Each row is a point on a landscape with many valleys, with its height.
From any point a ball rolls to the lowest of the 2 points nearest to it. It stops when none of these is lower. Distance is the straight distance between rows; heights are no part of it.
Pofit: [119 114 138 127 117 118 166 129 113  99  98  99 146 139 121 115  75 210
  74 127  98 129  90 184 140  93 111 146 133 138]  height 616
fuv: [130 136 116  76 104 133  94 122 128 112  99 131 129 199 120  73 106  90
 116 142 183 112 104 158  86 105 151 125 159 122]  height 380
mez: [ 92  81 120  52 100 128  81 125 112 144 179  78 120 138 166 130 105 128
 136  86  48 119 115 128 104 100 151 127 148 127]  height 247
vavid: [130 131 147 104 139 104  96  87 108 105  97 110 101 140 157 127 151  75
 127 152 139 127 129  73  48  77 120 102 203  80]  height 452
Vefor: [202 145 103 104 149 156 111 128 137 134 146  81 111 146 167 126 117 109
  77 126  78 107 139 138 174 114 134 111 129 109]  height 533
gabal: [138 158 127 139 111 153 112 160 137 172 158 148  80 139 154 133 136 146
 149  96 130 166  76 146 141 140 135  95  76 181]  height 315
Pakof: [ 96  86 133  90 108 116  74 106  70 138 134  98 123 118 156 150 113 105
 144 136  76 134 116 119  76  91 150 115 154 102]  height 283
fodu: [186 171 120 171 131 145  80 122 141 158 123 105 161 171 204 170 139 136
 132 126 169 132  87 114 131 186 157 103  83 198]  height 527
pefa: [103 140 159 109 122  89 124 111 117 130  93 136 104 188 113 132 115 136
 182 122 178 140 112 111  53 128 143 103 124 129]  height 458
zuveb: [129 145  74 148 131 143 166 147  94 157  96 162  90 129 134 146 151  76
 101 139 137 131 117 114 183  95 112 125 142  96]  height 369
falar: [ 80 109 109 124  74 106 138 114  86  77 109 141 160  48 160 123 147  52
 166 128 143 189 152  93  93 158 130 136 181 119]  height 423
finif: [123 143 100 146 109 164 109  96 116 124 137 119 123  81  90 148 166  83
 114 148 119 122 112 110  99 139 187 151 122 115]  height 163
nam: [ 59 162 120 143 132 133  97 106 145  98 145 116 112  99 101 112 153 141
 155 157 125 143 141  67 123 106  75 141 117 156]  height 227
Zolam: [102 142 163  79 109  75 155 106 144  60  79  99 180 146 178 136 100 135
 152 132 142 157 111 128  85 171  75 125 136 137]  height 64
sev: [133 113 171  79 150 138  64 135 146 131 149 138 168 217  88 107 129 109
 168 110 153 104 128 152 125 132 160 152  87 145]  height 447
mepos: [108 114 147 115 148 111 124 142 134 129  99 151 130 191  99 170  49 151
 156 149 146  95  80 115 146 129 110 160  90 109]  height 277
dudef: [ 89 188  94 118 121  89 197  80 136 138 148  98  75  85 131 143 137 192
 117 133 120 165 131 120  63 136  82  92 139 139]  height 328
kofe: [ 97 106 122 203  96 162  85 127 133 134 136 122 113 102 154 164 125 160
 148 143 101 134 105 129 132 140 149 122 102 131]  height 152
Dap: [ 72  97 121 155 131  97 165 105  85 157  94 152 132 106 114 133 136 164
 150 137 181 140 178 142 101 149 118  58 180 160]  height 357
Bisu: [144 115 111  77  98 131  99 111 133 152 133  83 213 112 226 128 146  38
 117 149 123 119 132 116 137 141 150 129 140 130]  height 330
Sim: [128 131 141 152 144 128 105 112 135 148  98 173 182  57 152 168 153  95
 157 154 158 151 116 109 126 164 130 139 130 163]  height 248
Gor: [103 177 131 133 120  97 192 119 182 163 163 130 109 115 157 132 124 162
 143 121 112 176 130 165  65 157  70  93  98 160]  height 355
lutu: [142 136 142 161 193 141  75 139 104 155  91 178 111 126  79 152  90 154
 124 147 104 134 109 102 147  79 121 140 112 139]  height 528
dif: [144 129 116 144 154 129 127  93 132 168  90 117 145 152 154 106 127 191
 112 136 192 129 135 164  70 128 122  85 149 126]  height 555
nas: [103 109 144  89 125  95 182 123 149 103  89 125 211 111 145 128 105 142
 137 125 149 133  99 148 135 143 116 157 125 148]  height 133
nup: [131 103 123 139 106 123 181 135 108  85 125 116 149  75 167 134 156 108
 140  86 113 151 162  94 205 170 123 152 154 109]  height 376
buked: [116 133 123 131  69  86 129 121 193 147 171 139 100 111 149 154 100 116
 145 143 187  76 110  80 139 184 120 106 137 146]  height 196
Tiged: [ 26 160 120 112 122  92 167 115 144  98 146 142 107 104  76 121 108 150
 164 143 145 157 124  89 129 135  60 132 124 186]  height 162
bas: [138 117 159 121 166 133 143 177 148 101 180 126  94  86 116 101 127 136
 109 127  60 124 141 158 177  98  99 176 135 114]  height 130
Nizez: [105 141 130 132 126 140  86  96 114 138 135 168 149  54 116 123 176 108
 170 126 171 126 167  86 125 147 147 124 148 197]  height 208
mubo: [166 155  81  94 158 123 166 136 142  95 134 127  61  99 110 108 134 113
  82 107 100 173 110 162  98  89 108 171 130  92]  height 490
Fipav: [ 83 129  90 113 156 140 142 141  90 140  88 141 102 172 141 153 131 157
 139  95 129 161  80 115 152 103 101 130 119  98]  height 437
Puz: [157 114 130 184 112 125 131 132 139 175  99 156 139  94 150 110 115 185
 101 135 172 109 124 164 116 111 144  93 141 154]  height 546
sizi: [146 127 157 101 197 131 123 137 160  96 104 108 166 187 124 136 110 144
 141 134  95 112 150 140 172 143  88 157 101  98]  height 367
temuk: [126 112 207 130 149 148 104 177 173 139 164 136 150 215  89  90 122 154
 177 123 137 102 124 154 162 135 147 171  56 127]  height 466
lisar: [124 135 123 112 166 122 144 134 135 166 155 142 113  94  88 129 192 140
 144  67 156 110 160  60 142 134 138 141 120 114]  height 271
didu: [154  89 158 176 146 147 146 170 101 129 125 132 111 143 124 130 145 142
 143 102  70 161 156 153 141 118 143 167 105  69]  height 320
neduk: [140 116 105 152  23 117 116 131 141 133 144 133  78  96 151 143  95 129
 113 135 159  87  81  88 170 138 142 109 128 140]  height 237
fil: [190 173 192 143 176 124 122 150 155 152 130 156  95 134 132 131 141 134
 153 126 138 102 155  80 174 138 109 109  80 137]  height 499
vab: [163 157 142 121 108 151  98 138 142 144 115 158 118  95 105 131 129  90
 158 139 178 145  57 146  57  97 176 145  99 154]  height 197
dusat: [106 130 148 175 106 139 106 101 149  82 104  85 179 174 130 137 114 140
 142 173 122 116 162 103 117 193  94 124  87 125]  height 139
lunup: [ 72 101 102  85  86 118 132 114 144 154 223 111  68 125 155 117 120 113
 121 108  85 110 129 129  88  92 138 110 143 117]  height 199
deba: [ 79  90 116 110  73  99 119 132  76 114 148 147  68 151 100 125 124 107
 147 123 130 116 141 144  78 106 155 102 174 130]  height 442
fufo: [111 185  83 107 161 123 177 104 148 118 164 101  50  85 111 122 145 121
  85 120 125 184 133 176  51 121 133 128 155  96]  height 501
Nenuf: [134 113 181 132 111 117  86  88 123  97  79  80 126 119 184 155  97 114
 115 177 120 114 112 105  63  85 124 120 187  78]  height 469
Fafe: [109 139 145 107 177 141 118 104 103 118  83  83 174  99 144 108 150 131
 119 137  50 161 156 122 125 103 105 136 120 118]  height 366
Fute: [209 189 157 167 163 140  93 133 142 145 121 141 111 155 169 176 118 142
 152 132 139 121 111  87 162 174 122 102  71 161]  height 513
Kene: [160  97 149 125 128 141 100 141 130 175 111 141 203  76 164 127 141  92
 125 167 131 139 123 135 121 133 131 125 118 162]  height 278
Zase: [116 132 116  97 102 177  84 127 129 117 132 119 144 159 102  86 201  94
 130  82 118 137 118 118 109 107 178 150 122 135]  height 256
Rido: [123 128 146  99 158 157  40 128 155 122 142 152 136 200 105  98 144  98
 154 122 152  72 133  86 131 111 138 158 112  98]  height 427
vube: [176 141 134  98  85 155 122 141 120  87 109 120 158 120  94 106 119 108
  84 114 134 111  87 145 156  91 132 196 126 134]  height 599
sal: [121  99 140 102 132 120 157 153 148 161 149 158 131 100 109 155 143 134
 170  99 165 131 106  81 164 148 166 147 113 118]  height 301
dem: [163 123 158 133 148  97 118  86 126  95  88  94  98  99 165 163  89 180
 126 151 132 124 135 128  57 111 148 112 163  74]  height 483
soser: [ 83 140  88 178 148 160 182 135 108 168 121 151 115 122 113 145 117 166
 119 149 109 153 121 179 180 144  97 106 121 166]  height 404
miko: [118 128 118 151 106 179 149 148 128 133 120  81 174 168 152 114 159 133
 117 116  90 144 106 129 184 133 112 128  83 122]  height 346
paf: [ 73  76 135 153  69 129 117 142 108  92 141 114 175 170 157 129 111 133
 169  88 169 140 110 111 144 161 153 136 106 131]  height 224
muvu: [ 94 157 145 106 102  91 168 117 173 123 144 150 146 135  72 130  97 146
 145 144 161 109 111 119 124 154  73 134  91 178]  height 99
Bibap: [130  98 133 121  98 128 131 150 126 156 183 123 122  90 134 167 134 129
 149 109 124  98  94  57 216 123 158 153 118 113]  height 294
vez: [113 149 137 133 108 111 132  88 174  80 115  82 206 130 130 114 120 152
 140 175 128 122 168 150  80 175  66 129  93 145]  height 40
menuz: [131  84 139 166 108 160  84 147 141 131 139 116 148 189 161 138 129  88
 156 139 142 131 109 175 120 143 163 147 111 104]  height 98
vomar: [151 126 155  61 185 112  96  98 137  96 130 117 194  98 134 112  95 146
 136 151  85  90 159 150 133 132 115 164 153 155]  height 309
fibi: [117 190 117  79 151  85 156  81 134 154 159 110  59 123  63 137 117 183
 124 112 143 143 129 130  41 109 118  98 138 137]  height 302
Vuse: [109 101 103 175 134 110 123 120  73 131  77 150 118  99 102 124 166  97
 140 112 172 140 157  81 109  99 148 122 178  70]  height 413
lonug: [184 116 160 129 164 146 138 151 163 105 146 142 118 183 118  65 110 173
 109  85 111 113 159 191 137 112 123 123 136 113]  height 508
Sus: [178 149 119 156  82 110 141 161 147 124 118 192  69 123  79  76 113  60
  74 168 160 107 152 147 106 100  91 134 147 130]  height 468
vaga: [ 62 119 103 146  94 138 185 119 152 159 148 105 166  93 144 143 136 120
 128 140 100 161 134 105 169 149  96 111 116 142]  height 239
Kod: [132 138  80 162 126 153 150 126  89 105  56 125 116 129 145 129 156 100
 101 127 158 146 119 116 139 114 135 121 173  91]  height 393
rata: [103 123 114 143 145  89 128  99  88 192  92 162 109 120 107 159 116 156
 138 160 184 110 147  88 108 118 116  84 164 140]  height 336
rus: [126  99  99 153 101 154 100 137 122 172 140 135 112  93 194 169 129 125
 116 137 112 124 105 140 113 128 172 108 142 104]  height 59
menes: [166 154 146 144 118 110 140 138 133  88  89 146  99 160 107 108 110 154
 158  97 140 139 140 121  80 143 116 126 101 128]  height 471
Tume: [131 161 113 103 181 166 129 105 109 138 113  95 148 103 107 145 145 135
 109 124  71 145 103 106 160  96 117 178  95 114]  height 344
busas: [146 121 145 137 137 129 174 162 164  92 178 130 129 127 109 131 151  77
 132 136 125 118 132 154 190 150 146 190 131  75]  height 165
riv: [148 155 130 130 163 113 124 104 109 147 131 169 109  74 106 103 198 160
 143  81 193 115 170  89 122 133 137 107 164 166]  height 242
Tof: [101 114 181 123 188 135 111 141 151 124 183 126 131  97 116 127 110 159
 130 143  90  90 142 119 206 103 121 170 123 136]  height 205
Mib: [154 153 109  89 107  91 191  95 117  81 105 133 123 105 106 135 139 119
 119 110 173 122 134 141 111 162 139 106 170 159]  height 521
Feri: [ 98 177 134 116 210  91 145  86 113 141 152 120  85  98  51 147 146 152
 123 124 135 162 137 101  46 108 105 152 129 116]  height 276
gozo: [175 140  84  96 173 149 102 130  88 155 141 112  82 153 198 132  81 160
  87 108  71 113 129 114 167  99 116  72 151 118]  height 547
nalak: [131 134 114 103 153 150  78 132 137 129  94 141 127 245 115  94 100 110
 118 138 157 105 119 135 137  92 126 125 116  94]  height 400
nem: [ 86 123 161 129  98 125 133 156 126 141 146 106 151 116 112  99  92 191
  97 139  77 114 126 172 167  99  89 128  95 174]  height 626
pabu: [ 96 120 153 132 101 104  84 132 139 119 136 124 143 207 128 193  66 136
 171 159 152 110  84  79 135 172  98 142  63 155]  height 220
posu: [ 92 148 113 122 118 111 155 128 164 197 198 135 112 166 139 121 126 122
 159 119  99 152 147 164  93 147 103  73  94 152]  height 379
Zup: [117 107 118 165 138 126  97 114  87 146  91 127  95 127 158 122 186  86
 144 124 120 136 150  61  74  85 113 102 179  40]  height 433
Rozu: [ 98  93 127 139 169 118 158 146 133 111 198 146  66  89 109 106 123 164
 105 122  80 153 152 192 116 105 113 164 154 117]  height 46
Pero: [118  98 115 101  78 118 141 138  92 174 131 122  91 138 113 124  70 153
  70 140 115  99 114 173  88  71 145  80 174 133]  height 333
Pituv: [ 96 158 104 104 133  93 202 107 215 135 189 110 125  99 118 133 131 136
 116 123 144 131 118 123 158 156  83 154 122 112]  height 325
nikib: [103 140  61  83 129 108 168  89 124 135 162 105  92  88 117 115 153  92
  81 114 111 157 142 154  84 107 136 111 182 122]  height 510
guno: [125  86 114 111 129 122 127 138 128 184 134 143 174 171 141  75 105 123
 109 133 121 109 166 199 109 116 112  87 170 122]  height 578
zezi: [138  98 118 106 152  89 134 150 133 123 113 152 105 167 135 170  35 140
 127 139 130  79  99 145 159 140 133 123 136 100]  height 311
paz: [ 76 192 115  96 154  93 159  61 116  97 111 137 122  98  45 131 130 141
 135 141 151 136 118 105  94 129  83 160 113 203]  height 210
piv: [144 152 134 140 106 146  67  97 119 117 132 141 146 101 113 109 159 107
 125 147 126  96 153  90 139 156 141 106 133 185]  height 167
Gebo: [104  95 133 101 184 120 189 167 148 109 113 160 145 174 149 107 120 158
 163  79 144 147 128 178 185 140 107 138 143 114]  height 481
bizi: [105 137 125 153 172 142 199 181 111 201 147 134 144 119 121 154 158 128
 109 148 106 155 143 139 211 109  91 105  97 149]  height 434
Nepi: [100 124 148 134  90 118 109 132 114 123 120 119 174 177 148 102  97 191
 121 119  93 143 111 144 117 113  71  93  77 197]  height 636
fosis: [155 164 120 155  97 130 133  82 170 119 125 133 153  49 109 139 173 158
 128 127 192 116 101 131  95 146 173 142 119 180]  height 532
dekep: [119  94 150 135 134 153  82 141 128 163 164  99 144 109 177 152 135  88
 129 138  88 116 118 112 147 112 157 161 119  80]  height 160
tur: [155 154 124 119 112 111 153 100 166 121 126 140 123  93 117 142 151 136
 164 104 196 128 147 141  73 181 176 110 122 153]  height 526
perun: [112 112 116  96 106 107 106 127 159 133 164 116 214 158 223 142 145  72
 161 103 164 129 124  88 138 177 151 124 128 126]  height 298
zuk: [130 125 129 171  78 139 112 147 134 136 136 100 171 196 129 179  84 151
 119 162 139  96  90 114 177 153 128 128  67 162]  height 279
riz: [112 140 157  91 151 114 128  94  89 106  57 136 128 154  99 141  95 146
 125 158 152 135 108 134  79 101 114  95 140 132]  height 445
zibo: [132 139 122 155 131  95 145  73  90  76  84  81 129  66 136 169 139 162
  86 166 110 147 145 130  67 123 127 124 169 104]  height 497
vib: [141 143 120 106 119  92 182 106 118  66 120 113  90  65 127 123 120 188
  97  98 148 155 129 153 107 132 134 128 197 148]  height 514
netu: [127 171 109 141  62 150  81  90  98  93 103 101 109  89 113 107 162 114
  94 133 130 109 130  64 125 109 109 124 143 177]  height 213
giz: [145 161 193 129 208 132 135 144 153  82 126 129 154 193  96 120 162 149
 177 119 132 124 160 126 200 174 115 151  81 123]  height 403
Pom: [139 131 136 102 172  71 177  81 101  97 104  88  98  66 142 144 150 186
  84 113 151 153 129 123  85 104 140 133 203  99]  height 507
vob: [138 111  93  40 142 126 125 122  90 123 130 109 127  72 145 120 131  85
  98 117  99 134 136 148 101  93 159 143 208 114]  height 519
ket: [171 139  97 122 114 108 185 147  63 107  98 140  75 121  84 132 142  75
  97 102  97 170 164 134 100 143 107 117 119 116]  height 391
ner: [118  75 136 136 148 138 135 160 164 148 165 139 144 188 142 107 130 102
 155 110 140 108 148 168 128 164 166 142 115  87]  height 171
mipel: [209 165 124 167 153 134 155 148 155 164 129 143  47 158 136 103  95 170
 105  99 114 141 134 149 132 115  89 107  97 111]  height 500
gosub: [121 139 108 199 103 187  97 128 124 110  96 109 112 129 135 164 151 126
 132 119 109 162  64 103 145 112 155 148 100 119]  height 230
Dez: [133 120 102 148 124  90 132 110  96 161 107 154 107 142  91 165 122 141
 153 118 148  77 183  64 161 160 120  77 135 117]  height 307
Sizuf: [186 127 171 104 133 113 124 150 153 155 149 177 125  82  96 152  89  83
 146 150 150 124  97 154  95 117 168 157 104 125]  height 221
mobiv: [139 107 101 160 112 131  76 125 131 102 143 160  91 156 192 100 104 105
 130 144 135 104 158 176 113 166 161  79 190 164]  height 530
geke: [131 142 156 175 165 100 127 154 157 137 166 173  69 137  86 122 107 123
 125 160 135  81 168  74 195 109  75 130 117  89]  height 329
fisaz: [185 139 153 129 110 178 120 163 135 164 119 137 141 148 102  88 150  96
  91 105 121 145 110 139 111  66 148 128  82 151]  height 303
sukug: [ 79 139 103 120 153 167 109 126  92 130  91 131  72 149 127 150 122 125
 132 148 119 176  54 107  98  69 133 140 114  95]  height 411
Rokez: [129 109 137 110 109  99 145 141  81 129 115 167 150  98 121 162 129  73
 145 148  85 159 159 145 118 162 100 114 127 149]  height 416
Tiza: [178 162 121 151 117 133 123 113 162 157 141 129 126 144 162 155 139 148
 145 109 179 122 124 157 118 216 178  87 101 161]  height 534
neku: [130 101 151  86 114 117 158 138 119  81  97 105 148  87 111 106  95 165
 100 100 107 131 104 152 139  87 143 196 144 108]  height 607
geta: [156 110 115 112 122 124 124 162 122 136 113 161 101 131 158 151  91  81
 114 144 129  89 110 108 190 112 105 136 154 107]  height 341
Tave: [203 150 142 166 149 132 126 149 134 136 101 144 109 164  99 111 129 143
 120 126 133 101 163 115 118 131  92 119  87  93]  height 484
Ninu: [190 150 135 120  65 134 107 155 117 138 148 140  92 149 173 160 118 109
 131 107 131 124  80 129 126 143 149 111  78 180]  height 290
ras: [151 105 152 101 185 122  92 127 134 113  88  98 196 171 181 132  95 143
 121 115 124 114 114 132 143 116 121 150 124  86]  height 331
zinuf: [219 116 151 130 189 123  86 152 107 124 115 161 130 118 128 131 108 107
 122 126  96 101 164  95 178 107 133 122 137 132]  height 552
bivid: [104 137  78 105  87 168 109 103 124 108 135  83 159 136 138 132 178  68
 129 105 113 141 113 105 127 150 165 140 114 133]  height 217
kino: [103 148 132 162  97 194 104 131 126 159 132  61 160 160 107 111 141 159
  95 132  70 126 105  98 182  91 115 136  49 125]  height 395
mugop: [148 123 138 155 202 144  58 116  88 159 106 140  97  98 128 137 101 170
 114 130  88 125 128 119 120  54 141 133 172 100]  height 511
Saz: [102  67  94 141 141 157 139 113 142  95 101 111 187  98 187 124 154 118
 134 130 155 146  96 152 161 160 161 153 172 104]  height 231
ludap: [177 153 133 116 118 167 111 138 158 172 121  90 201 144 102  93 126 123
  69 158 106 122 111 161 113  92 133 139  77 122]  height 327
Ralu: [112 118  93 139 110 123 116  98 125 145 150 108 105 152 121 148 136 158
 123 120 129  87 182 108 123 164 148  86 136 119]  height 272
Deme: [ 93 127 109 174 114  98 181 129 104 125 115 145 104 124 115 137 109 187
 133 145 137 145 134 189 122 137 102  84 148 191]  height 378
tek: [112  89 142 141 143 145 100 122 152  89  97 118 159 146 158 106 138 146
 138 109 152 101 122 118 164 143 148 163 150  81]  height 285
veme: [159 127 128 137 122 100 190 146  49 100  99 159 146  88  85 126 140  91
 101 125 109 178 179 159  99 148  79 129 155 176]  height 402
Suzaz: [139 105 191  99 179 121  80 139 180 106 144 109 184  96 141 120  89 154
 126 163  83  73 143 120 171  82  99 192 125 113]  height 265
Bib: [109 100 102 182 127 136 202 156 163 147 173 120 113  92 166 147 154  94
 111 153 104 145 154 148 223 155 143 129 165  88]  height 295
nutis: [191 102 139 144 164 116  91 115 101 144  97 128 106 127 157 143  99 191
 103 123 122 134 142 126  90  92 154 108 145  61]  height 495
pado: [174 116 134 135 105 122  88 116 156 151 142  97 215  85 208 120 150  70
 134 150 137 126 145 142  81 166 177 120 140 142]  height 304
Lole: [110 164 126 170 104 153 137 133 160 151 178  76 164 198 157 173 129 119
 129 169 138 121 119 132 182 200 125  98  79 152]  height 332
bamor: [148 152 142 105 111 165 100 119 128 144 112  50 199 183 122 102 105 148
  88 145  79  99  92 123 127 101 103 135  61 135]  height 359
vife: [163 107  81  98  96 140 109 136  95 152  86 128 140 175 151  98  91  94
  80 145 167 125 100 176 100  91 173  88 169 127]  height 364
gatoz: [176 150 133 160  53 114 110 134 144  94 114 134  85 112 172 158 104 152
 139 103 175 119  77  96 120 152 132 107 108 180]  height 267
dimo: [106 107  96  97 211 124 157 132  95 116  96 150 110 168 137 127 126 131
 147  84 136 139 143 115 169 126  96 132 144  74]  height 460
Zules: [ 68 145 110 134  66 114 183 115 175 107 175 114 134  75 120 109 126  99
 130 126 138 139 159 100 139 155  75 140 124 123]  height 289
Bunu: [109 131 200 173 162 138 140 148 157  87 145 128 167 132  86 130 182 153
 167 143 107 164 160 144 166 186 142 169  79 129]  height 432
pagig: [ 91 132  92 137  68 134 159 121 116  79 126  99 159  65 160  97 170  68
 164  79 119 194 180  82 138 158 116 152 146 106]  height 405
Gitul: [ 95  78 142 131  84  88 124 149  83 117 124 158 116 120 117 132 114  84
 166 163 103 141 182 129  58 143 110 103 154 115]  height 430
feva: [121 128 145 110 112  76 131  91 144  34  88  86 174 129 155 121 118 151
 140 143 124  98 187 121  93 157  58 138 151 112]  height 126
pafed: [169 137 118 102 185 141  68 135  86 145 117 129 115 165 142 132 113 139
 133  98  69 105 132  97 143  97 119  84 127 132]  height 560
mar: [143  97  94 115  43 118 138 145 105 185 143 142 137 147 115 123  90  96
  67 160 146  96 133 182 112 110 145  69 170 145]  height 349
nudi: [124 132 123 163 144 192 134 126 116 118  85 110 158 110 130 129 170 142
 143 115 119 152 105 101 146 126 103 158  78 116]  height 292
gez: [185 131 122 118 108 128  87 120 138 125 152 127 100 133 176 107 106 119
  96 118 110 109 147 173 133 130 161  87 156 151]  height 520
meve: [150 153 103 110 127 122 120 147 134 103 143 161  40 105 124  91 114  77
  91 153 114 134 132 138 109  76  99 149 145 113]  height 478
gudut: [100  95 111 150 117 130 125 137 137 180 116 118 153 207 157  96 126 173
 117 110 141 121 151 169  83 118 118  73 133 102]  height 567
ronir: [123 134 136 178  90 146 150 103 163 116 116 133 163  66 128  92 145 183
 107 148 181 112 117 182 106 121 143 121 143 182]  height 539
dev: [114  91  83 120 139 111 113 123 121 129 133 190  63 139 159 125 123  73
 157 144 143 118 149 156 105 163 167  94 191 109]  height 540
giv: [ 85 147 142 138 142 130 100 147 148 129 166 172  89 137 114  98 134 117
 147 141 126 101 144  57 164 108  59 133 105 147]  height 284
Visos: [153 116  87 154 112 130 179 152  73 133 103 105  74 124  82 115 158 126
  92 105 100 150 146 144  88  89 125 128 130  88]  height 377
rugag: [ 93  84 138 123 104 105 124 148  68 105 128 185 100 121  43  85 130  84
 149 121 134 118 154 148  95  87 147 146 149 137]  height 451
Zep: [156 125 150 106 194 137 170 175 176 110 139 140 133 157 131  88 154 158
 126  88 131 115 142 192 176 159 145 157 154 117]  height 496
teka: [115 175 139 149 110 134 182 115 229 128 206 102 105 119 134 140 145 153
 128 150 140  96 137 146 175 192 118 137  99 154]  height 358
Nadag: [138  77 158 153 193 153 114 161  98 143 112 143 154 173 109  95 147 133
 137 114 126 114 183 137 167 108 144 147 126  70]  height 274
disu: [179 148 115 112  51 165 101 140 112 127 137 131 107 137 109  70 187  76
 100  86 142 129 109 114  84  79 175 109  96 140]  height 282
Gudeb: [105 137 136  98 109  78 127 116 182 117 145 142 136 170 125 143  82 142
 144 157 165  75 130 122 122 189 115 116 112 163]  height 149
Godam: [124  99 152 155 144 142 139 167 143 133 190 123 102  91 166 164 148  91
 145 136  72 138 145 131 190 145 159 169 147  90]  height 236
guz: [153 175 135 147 170 169  90 114 142 161  94 150 137  98 101 138 126 111
 113 148 162 143  65 134 114 103 154 123 116 160]  height 161
daga: [102  73 143 122 170 151 127 172 126 162 145 148 147 189 135 114 184 108
 179  87 134 127 179 117 155 123 160 130 136  66]  height 228
mufed: [116  65 139 157  83 120 105 183 128 109 132 139 185 169 146 136 103  79
 147 132 171 157  79 142 141 135 135 178  96 122]  height 170
nomep: [154 157 110 112 133 141 150 130 163 106 137 126 107 120  93 145 147  78
 125 130 130 118 127 130 135 156 138 162 106  97]  height 102
reped: [161 130 161 143 146 144 152 159 150 154 159 148  98 120 126 122 154 198
 170  76 143 160  92 159 168 142 150 115  78 183]  height 339
risa: [ 78  97  98 126 117 151 126 134 117 120 200 117  41  86 127 125 137 163
 120 121  70 140 150 138 113 113 136 132 167  94]  height 131
nezam: [ 87 109 122 118  86 115 178 121 126 163 108 133 180  97 133 131 123 129
 111 142 167 143 108 125 126 120 101 119 140 143]  height 181
Mival: [116 101 121 107  79 116 109 124  74 172 120 116 114 129 124 141  94 149
 120 125 109 115 114 105  98  91 143  74 116 127]  height 312
Zige: [105  88 124 108  96 113 127 151 108 118 135 140 185 134 168 129 141  85
 173  98 143 142 138 111 154 185 141 122 127 144]  height 264
Nupa: [ 93 138 128 101 132 129 135 103  62  96  87 123  55 152  91 151  97 145
 132 148 162 154  70 117 109  71 155 120 155 116]  height 431
Keruv: [116 142 145  67 191 109 100  99 121 129  97 121 205  89 128 109 123 109
 106 155  81 139 131 132 104  95 113 150 162 157]  height 337
tupop: [124 137 118  65 101 135 137 107  98 112  92 130 190 112  69  86 124  96
  99 132 121 123 113 164 123  94 121 158 147 160]  height 592
zegi: [120 114 127 110 107 120 136 129 108 142 114 150 188 144  77  72 135 128
 105 145 133 106 171 189 109 113 129 118 139 156]  height 585
sar: [119 108 197 172 113 133 133 162 153  95 174 135 158 188  80 132 141 147
 183 139 132 105 162 150 163 187 154 154  78 137]  height 454
Nepos: [184 172 112 149 174 179  89  92 148 109 107 153 113 116 143 145 138  99
 142 139 153 145  70 130 129 133 183 155 143 125]  height 103
maf: [154 130 124 195 152 145 179 150 109 133  97 125  83 112  91 140 150 162
 118 111  96 190 129 159 110 129 132 161  95  86]  height 352
Fum: [201 165 128 110 133 109 114 142 150 131 159 144  69 128 125 109  93 157
 112 116 112 122 142 138 128 126 125  96 133 149]  height 512
tudeb: [103 138 107 100 160 165  96 121  78 126 140 130  74 139  77 156 122 141
 120 121  81 128  87  93 128  91 139 160 100 109]  height 384
sevo: [127 121  94 147 156 180  85  97 164 108 114 132 146  94 179 141 168  90
 123 140 145 148  73 151 132 141 182 153 172 108]  height 172
gagin: [185 124 183 121 200 120 132 169  95 121 111 176 130 109  84 142  82 138
 113 138  92 123 128 104 193 104 104 163 111 129]  height 542
nin: [127 160 160 119 116 104 157 130 198 150 175  91 138 111 155 137 138 177
 139 120  89 129 134 157 140 169 100 103  89 179]  height 381
sen: [135 113 130 137  99  99 130 162 130 114 156 191  84 144  38  92 124  86
 117 123 165  85 170 133 122 104 135 153 150 131]  height 459
vunu: [103 107 101 159 123 142 192 147 134 106 140 125 144 134 148 154 173 111
 149 109 120 159 133 144 214 207 149 114 143 117]  height 342
rarok: [136 141 101 176 109 148 107  84 125 121 114  92 180 157 115 143 144 144
 134 154 126  77 175  81 125 197 148 106 109 123]  height 218
reg: [ 59 183 112 117 143  97 162  98 113 104 127 105 104  88  33 134 159 143
 124 143 163 165  93  71  70 110  81 166 104 139]  height 243
Rine: [ 94  95 130 135 111 176 108 163 111 176 162 107 173 102 175 161 145  97
 138 110 103 132 106  69 208 118 172 127 127 120]  height 240

Where does a ball stop that starts at each point below?
sev: Rozu
sen: menuz
Mib: pabu
zinuf: pabu
dev: menuz

Call two points neighbours if one is among the 2 nearest of the other. Go from one point of each pair to the other, from neighbour to neighbour, staying as low as possible. Name the highest point that can't be avoided.
muvu, menuz: Bisu
piv, Rozu: Fafe
piv, rus: sal
dekep, nomep: Godam
Zolam, vez: feva
piv, muvu: nam
